Points, in no order, along strands that fork and pass close to each other.
(in the rows, 128 means zero)
Two points are linked if the straight distance between their rows is under 114. Some points are linked to none.
J_682: [144  95 112 107 134 133 140 120 152 134 144 115 142  81 117 127 103  73
 105 187 142 129]
J_512: [118 114  84  76 112 161 142 119 132 145 154 124 115 148 138 128 125 138
 104 165 190  83]
J_58: [144 119 162  95 141 133  72 140 106 161 152 128 121 181 139  96 146 104
 141 146  85 103]
J_237: [ 89  85 120 139  91 135 142 130 166 162 136 166 153  77 175 127 131 171
 102 150 199 130]
J_722: [ 72  99 160 140  73 149 101 198 127 162 130 125 160 120 211  57 180 166
 136 171 158 138]
J_257: [ 86 109 186 145  95 138  91 156 116 191 132 129  96 137 205 138 186 144
 165 149 100 110]
J_21: [123 130 152 186 130 145 144 142 120 105 124 136 135 120 121 145 168  97
 186 157 118 130]
J_649: [153 125  70 123 114  80 170  99 164 126 129 158  65 134  98 126 136 117
  75  93 112 127]
J_108: [147 100 114 150 157 127 137 125 177 111 170 154 103  60 116 148  90  90
 130 163 113 138]
J_359: [120 149  93 149  99 100 175 138 129 108  85 109 131 138 109 114  61 140
  43 116 134 118]
J_93: [123  95 147  97 136 148  98 115 156 162 138 144 141 121 102 126 123 103
 157 174  70 144]
J_816: [182 128 148  93 112 112 123 119 142  88  93 176 118 131  48 140 154  79
 159 127  83 219]
J_838: [164 159  94 163 167 134 148 155  84  70 143 143 124 171 124  98 132  92
 142  88 159 145]
J_812: [107 132  78 141  89 111 178 144 130 154 113 136 148 161 137 105  71 178
  62 100 137 102]
J_360: [137  84 123  91 116 137 139 142 114 164 144 169 123 140 154  97 147 135
 111 149 206  96]
J_83: [152 132 153 133 151 131 110 128 145  53 106 161 132 129  72 135 111  86
 164 124  88 212]
J_409: [130 133 106 105 133 119 121  90  95 123 121  87 107 134 155 181 176 141
 128  89 210 137]
J_736: [164 156 122 123 146  77 191 137 122  72 167 116 113 119 107 134 162  84
 136  79 142 183]
J_61: [126 130 125  93 148 115  59 160 121 145 148 117 128 103 148  60 144 174
 145 156 169 110]
J_375: [135 124 128  98 103  62 155  97 135 102  98  98 166  91 145 119  76 113
  74 120 176 146]
J_813: [107 153  93 173  73 138 176 160 102 116  81 141 124 158 161 151 177 157
 109  99 209 108]
J_532: [123 140 136 148 153 143  89 146  86 150 134 104 199 129 176  66 118 120
 140 136 130 116]
J_744: [ 87 136 115 112 121 148 119  98 103 112 125  90  93 169 138 193 187 131
 166 105 160  94]
J_272: [178 117 126  91 120 100 121 120 105 194 123 146 178 132 167  86 120 137
  89 120 121 112]
J_627: [122 139 115 138 141 138 143 107 119 118  95  93 116 115 121 204  95 157
 117 102 157 117]
J_575: [141 151 165 167 153 127  98 101 108 144 116 118 143 106 137 142 129 144
 159  87  94 132]
J_343: [144 125 124 143 154 169 117 141 113 166 124 158  97 130 142 193 157 161
 154 108  92  97]
J_152: [134 157 155 120 104 112 146 111  81 100 111  98 147 166 132  92 129 146
 116 108 179 122]
J_231: [100 130 125 150 128 171  89 148 103 135  96 114 180 162 159  94 123  82
 160 166  88 109]
J_973: [ 97 111 140 133  81 139 115 157 125 186 146 159 102 161 217 133 189 144
 137 128 148  87]
J_200: [ 98 121 159 135 113 124 100 161 103 159 138 135 180 142 190  44 144 156
 132 134 144 123]
J_517: [157 148  96 114 162 150 165 136 161  78 147 169  49 163  73 147 128 114
  96 128  96 156]
J_777: [100 104 117 140  99 135 156 114 203 139 145 141 136 106 123 140  72 126
  96 138  62 124]
J_886: [125 123 114 177 185 178  94 143 123 123 136 123 144  80 156 181 124 141
 148 110 159 146]
J_766: [132 116 154  97 119 113 112 106 133 156 177 134  99 113 146 137 173 125
 147 122 136 110]
J_933: [113 147 152 150 148 159 149 125 121  71  83  95 135 112  87 202  88 144
 155 128 120 134]
J_251: [145 142  85 115 127 110 169 107 140  98 138 148  75 149  72 163 145  99
 129 105 114 136]
J_891: [144 103  92 117 171 135 100 117 113 112 133  95 151  80 141 135 125  86
 121 178 182 136]
J_579: [108 161 194 172 113 102 133 136 159 144 158 140 139 107 138  85  92 173
 142  92 100 124]
J_258: [ 90  96 143 109  74 116 174 108 187 161 134 102 148  80 136 148  93 124
  94 176  95 118]
J_773: [143 121 131  79 131 104  83 117 111 172 156 137 146 160 159  59 124 121
 104 116  94 123]
J_685: [152 123 117 102 186 134 123 143 123  99 212 148  92 125 116 138 133 136
 133 108 170 142]
J_810: [105 144 172 139 135 132 108 118 184 140 172 145 142 123 136  83  86 155
 119 117  61 146]
J_530: [101 116 155 102 130 116 106 172 154 152 180 118 161  76 151  14  99 180
 110 156 131 131]
J_654: [ 98 116 140 119 141  98  94 129 179 139 197 153 145  82 140  55 102 146
 104 129 114 156]
J_320: [103 125 146 122 112 124 154 127 147 128 151 152  87 107 137 162 172 182
 135 116 220 132]
J_18: [101 129 114 177 113 139 123 114 128  96 115 125 164 161 143 106 146  70
 194 145  95 127]
J_260: [ 78 116 139 161 118 180 119 136 138 119 139  98 140 105 143 125 153 104
 165 193 136 113]
J_551: [ 97 115 120 120 127 156  89 121 138 176 133 115 145 110 170 157 151 161
 116 154 158  93]
J_6: [127 113 166 129 121 134  82 136 100 172 107 147  98 158 155 139 179 112
 189 136  72 108]
J_291: [115 127  80 166 101 132 130 120 124 173 105 145 169 126 173 130 103 168
  90 101 134 100]
J_504: [121 107 113  92 147  76 104  95 133 120 132 108 170  86 156 101  73 126
  87 129 203 143]
J_876: [ 83 129 165 106 104  84 103  61 155  89  83  57 149 115 110 112 110  99
 141 128  94 149]
J_346: [178 136  86 119 162 135 109 116 132 121 159 170 106 180 126  93 137  71
 103 121  96 113]
J_947: [168 169 133 146 106 103 178 147  90 112  90 100 136 159 106 101  90 131
  75 125 152 114]
J_117: [123 135 106 178 131 149  99 146 120 194 118 166 137 110 185 160 126 179
 134  89 103 101]
J_246: [108  99 114 111  93 143 120  95 142 153 101 134 156 127 116 150 125 107
 139 174  58 109]
J_75: [133 131 122 143  93 110 179 136  91 103  89 156 142 156 145 105 142 150
 116 112 212 116]
J_653: [176 121  35 151 137 123 121 144 100 150 131 185 110 162 137 105 136  95
 113 103 126  98]
J_677: [123 144 153 153  79 118 148 130 152  90  50 147 119 141  54 148 111  98
 136 138  72 168]
J_557: [117 106 103 107 145 159 151 128 123 126 138  99  93 115 110 177 103 135
 108 157 176 100]
J_626: [111 154 175 136  79 118 202 124 161  97 156 110 101 161  99 121  90 138
  96 151 147 107]
J_491: [107 118 161 105 122 141 141 151 120 149 120  63 178  97 121  82  88 132
  94 163 104 132]
J_818: [136 162 161 144 145  95 161 123 118  80 124  98 108 126 106 154 143 109
 167  98 114 179]
J_186: [154 153 121 159 147 159 140 176  98  83 140 149 105 186  97 111 150  94
 156 125 106 124]
J_156: [124 129 139 138  97 161 156 130 149  98  87 133 116 180  62 128 101 120
 127 160  83 124]
J_372: [123 113 109 184 147 163 111 132 119 113 119 160 124  85 135 179 174  96
 212 135 125 155]
J_972: [163  97 128  69 137 142 116 102 167 146 106 115 123 140 100 146  73 103
  68 159  72 116]
J_169: [ 94 136 179 147 103 114 167 114 169  95 155 106 136 131 114  81 107 111
 130 155 112 143]
J_296: [104 134 153 124 159 132 118 140 124 119 173 114 107  77 139 166 166 183
 147 113 197 146]
J_710: [101 132 149  83 153 176  79 110  97 146 107  82  92 157 117 189 170 159
 182 132 128  96]
J_785: [109 127  71 111  94 139 128  96 152 111 126 119 166 190 154  91 105  91
  93 108  82 122]
J_757: [127 130 139 137 107 177 139 160 101 127 112 137 114 186 101 120 139 100
 152 163  87  89]
J_708: [130 134 131 148  96 125 118 134  96 154 131 159 110 158 187 144 177 153
 154  91 177 119]
J_164: [116  88 122 126 115 153  74 125 161 173 108 148 168  91 173 143 169 178
  91 135 215 129]
J_759: [163 144 103 173 131 108 161 163  76 151  75 123 105 123 110 147 168 123
 140 122 105 123]
J_136: [ 85 111 160  83 100 134 125 148 138 158 147  82 157  90 150  74 117 177
 103 178 142 125]
J_631: [135 168 137 138 172 116 152 135 106 107 135 110 133 134 109 176 159 141
 201  57  99 189]
J_4: [119 129  80 151  98 122 130  84 137 137  84 134 140 155 107 147 115 119
 141 113  70 108]
J_399: [162 152  78 109 150 129 141 118 119  77 179 143  95 162 121 109 118 116
 106  96 173 140]
J_835: [121 146 122 147  98 111 209 126 146  82 126 118  72 127  85 157 130 122
 101 127 146 114]
J_793: [184 118 111 177 125  98 162 158  92 132  97 178 142  86 141 121 152 142
 133  97 191 160]
J_939: [162 167 137 186 124 128 129 148  81 154  69 121 146 123 138 149 125 152
 124  91 118 117]
J_456: [ 75 142 195 117 101 133 120 137 118 131 114  62 157 139 124  90 127 137
 137 152  96 112]
J_85: [134 156 154  93 198 138 100 132  96 137 153 110 109 127 113 189 153 165
 193  79  97 152]
J_67: [154 125 191 103 121 105 132 132 101 160 104 114 166 108 125 112 103 172
  82 141 172 114]
J_655: [140 117 152 114 189 145 109 157 131 131 191 135 102  71 108 140 123 155
 150 149 162 151]
J_905: [127 102 113 156 140  99 136 122 196 104 139 148 136  71 132 144  52  98
  91 127  88 153]
J_56: [ 98 169 181 157 127 105 116  94 141 140 151 129 124 105 144 142 122 178
 155  53 107 140]
J_481: [105 127 107 106 175 137  58 143 112 105 182  98 138 134 138  41 115 146
 126 160 175 110]
J_128: [ 75  99 134 136 132 180  86 149 158 150 144 143 139 105 120 112 137 101
 185 205  92 117]
J_450: [189 125 117 105 180 133 171 163 157 104 174 161  72 118  71 157 110 134
  74 118 117 151]
J_172: [118 114 101 114 187 155  89 137 107 100 150 101 152 109 138 105  89 126
 117 149 203 117]
J_900: [111 137 159 139  86  98 131  74 159  96  61 109 147 125  90 158  90 108
 138 130  71 154]
J_858: [159 138  97 114 134  97  79  82 111 116 131 143 142 170 126  91 137  63
 145  97  88 138]
J_119: [135 117 138  83 169 135  67 110 103 141 125  95 108 121 104 175 161 132
 171 117 108 134]
J_380: [168 142 142  92 110 112 143 107 120 107  76 113 116 176  86 115 154  63
 105 162  82 137]
J_350: [133 129  77 112 102 101 150 108 137 135  68  99 125 156 117 142  98 115
  68 125  88  99]
J_337: [ 87 154 189 130  89 101 152 127 143 117 150  96 169 153 142  47 124 118
 117 118  86 137]
J_911: [173  85 100 105 126 117 142 130 120 184 137 164 158 109 148 109 119 125
  82 160 167 101]
J_798: [130 128 128 142 166 155 114 147 149  53 111 120 125 132  80 164  68 101
 150 124 103 164]
J_643: [192 148 112 128 125  93 152 131  81 124  73 131 102 156  90 119 167  74
 129 127  91 125]
J_506: [194 152 102 104 195 134 150 171 109 134 145 141  84 151  83 176 113 159
  93  83 104 152]
J_693: [113 108 132  96 142  88  88 104 112 125 127 108 144 100 141  83 144 158
 133 119 199 140]
J_599: [103 130 125 147  88 138 208 130 141 129 142 141  82 115 116 174 140 167
 103 137 191 104]
J_680: [162 129  67 145 118 117 132 115 100 150 136 156 128 131 151 137 151 122
 135  91 159 110]
J_943: [114 151 170 118 120  60 121  86 140  82 128  82 137  92 128 105  88 107
 110 115 135 148]
J_59: [161 176 134 168 147 133 147 161 112 144 135 152 140 167 120  99  82 151
 103  94  91 111]
J_485: [177 108 155  73  99 105 119  97 133 115  91 142 117 148  66 137 166  57
 158 157  88 158]
J_922: [ 84 124 129  96 125 186  70 118 125 157 128  91 115 154 159 155 161 145
 149 160 125  75]
J_863: [146 126  82 200 165 174 120 150 114 131  91 131 139  86 139 194 151 114
 158 136 122 132]
J_779: [114 103 125 139 123  96 133  99 146 132 148 156 163  87 161  98 148 136
 131 124 188 138]
J_363: [127 115 129 100 148 137 128  95 187 104 139 159  86 126  79 203  90 137
 138 104  76 153]
J_457: [152 135  99 116 165 146 148 161 119 143 147 161  76 145  82 187 143 151
 155  89  76 125]

Follow the links from the first point to the second, and from the first to the third. Name the last point that the two ways share.
J_156, J_21, J_169 | J_835
J_710, J_506, J_491 | J_835
J_372, J_813, J_56 | J_359
J_599, J_409, J_481 | J_693
J_886, J_343, J_813 | J_359

A fork is a point with three links. Follow the links from the first point to the second and name the forks in between, in order.
J_260, J_491 | J_359 J_251 J_835
J_631, J_169 | J_710 J_693 J_835
J_557, J_685 | J_835
J_779, J_491 | J_693 J_835
J_491, J_551 | J_835 J_693
J_296, J_947 | J_835 J_251 J_359
